Each row is a point on a landscape with many peaks, with its height.
A climber steps from a point to whichever of its 3 nearest points has the largest rise for the distance, and stops where none of them is higher. Distance is the straight distance between rows; heights are no part of it.
k_160 h=49: [-18   8   0   1 -13  11  14   1   9   1   4   3]
k_798 h=175: [-16  12  -6 -15  -5  15   5   2   2  -5  10   1]
k_388 h=560: [ 25   2  -1 -13  22   8 -24   7  -6   2   4   2]
k_308 h=667: [ 10  -6   3   8  -2 -11  13 -15  21   7  -5 -12]
k_737 h=711: [  0  16  -3   0  -9 -26  -6 -23   7  -2  10  -1]
k_270 h=593: [ -8 -12   7   0   8   1  -2  21 -24  -2  -1   1]
k_587 h=595: [  1 -16  15  19 -11  -9  18  -8  18  10 -14 -11]
k_568 h=570: [ 27 -13   0  -3  10  12 -16   2  -4   2 -11   4]
k_896 h=559: [ -1   6 -12 -11   8  -4  -6  -9   3  -1   6  -3]
k_427 h=508: [ -1 -20   6  12  -4  -6   7   2   0   6 -16  -3]
k_600 h=324: [-12  37 -10 -11 -14  15   7  -2   6  -6   8   1]
k_121 h=542: [ -4  12 -12  -5   2  -6   3 -11   8   3   8  -3]
k_743 h=471: [ -9  29 -13  -5 -11  -2   6 -12   5  -3  13   1]
k_245 h=561: [  4 -17   2  10   9  -7   5  19 -29   1  -9  -2]
k_915 h=671: [ -7  23  -6  -5 -14 -22 -11 -21   1  -5  14   4]
k_559 h=545: [ -5   6  -3 -22  15  10  -9   8  -6 -12  17   0]
k_209 h=588: [-19   4  12  28 -19   3  23   0  19   1   0   0]
k_195 h=580: [ 20 -22   6  12   4   3  -5  17 -27  -1 -17   4]
k_625 h=701: [ 32 -18   7   1   6  17 -18  11  -9   2  -9   7]
k_154 h=483: [ -1  18 -11 -14   5  -9 -16 -10  -8  -6  16   4]
k_886 h=520: [-11  10   4 -27  11  16  -6  19  -7 -21  20   5]
k_227 h=643: [ 17   2  -4   5   1 -19   1 -19  15   3  -5 -11]
k_380 h=578: [ -2  -7  10 -14  17   9 -15  20 -10  -8   5   2]
k_153 h=585: [-16  -8  12  28 -16  -7  23   4   5   9  -6  -2]
k_608 h=556: [-5 -7 -4 -3  4  2  3 -3  7  4 -4 -1]
k_530 h=603: [-16  -6   9  18 -14  -3  17  -1  13   6  -5  -3]
k_904 h=496: [  8 -23   6  12  -2  -2   2   4 -11   5 -21   3]
k_651 h=521: [ 19 -20  -1   2   3   3  -3  -6   8   2 -19  -2]
k_899 h=625: [  4   8  -4   7  -4 -17   7 -18  16   3   5  -9]
k_113 h=380: [-21  -9   2   1  -4   5   8  11 -10   2  -2   2]
k_795 h=428: [  7  14  -7 -12  13 -12 -28  -8 -12  -3  13   5]
k_124 h=526: [ 27 -27   6  14  -3   9  -6   8 -17   0 -20   9]
k_441 h=574: [ 10  -4   0 -14  20   8 -16   7  -2   0   3   1]
k_436 h=427: [ -9  26 -13 -20  -2   2  -4  -7  -5 -10  17   1]
k_425 h=552: [  9 -20   5  10  -6  -6   9  -7  13   5 -19  -5]
k_738 h=616: [  0 -17   2  -5   8   5  -6   9  -8   3  -9   0]
k_476 h=566: [ 13   1 -10  -9  14  -3 -12  -8   2   2   0   0]
k_159 h=435: [ -7  50  -6   6 -22  -6   7 -14  10  -6   7   3]
k_465 h=587: [  4   1 -10  -4   5  -9   1 -13  10   4   1  -4]
k_780 h=600: [ -3  23  -6   8 -12 -14  11 -19  16   1  12  -4]
k_820 h=571: [-22  -3   7  23 -16  -2  22   9   0   6  -3   4]
k_774 h=699: [ 19 -20   9   2   8  10 -12  13 -16   1 -14   6]
k_316 h=474: [-13  -2  -2 -10   5  11  -2   3  -2  -2   6   0]
k_949 h=34: [-14  21  -3   6 -18  11  19  -5  18   0   4   4]
k_86 h=666: [ 16 -14  11  -5  11  13 -18  16 -11  -1  -8   3]
k_629 h=564: [-16 -13   4  18 -10 -11  17   7  -9  10  -8  -1]
k_517 h=627: [ -8 -10   5  11  -8  -3  14  -5  16   8  -5  -6]
k_797 h=583: [-15  -4   7 -12   7  10   0  19 -15  -9   9   2]
k_397 h=565: [  9  10  -7 -19  23   4 -21   8  -3  -6  15   2]

For each start below, name the point where the climber stops.
k_651 -> k_625
k_86 -> k_625
k_154 -> k_465
k_904 -> k_625
k_159 -> k_737
k_124 -> k_625
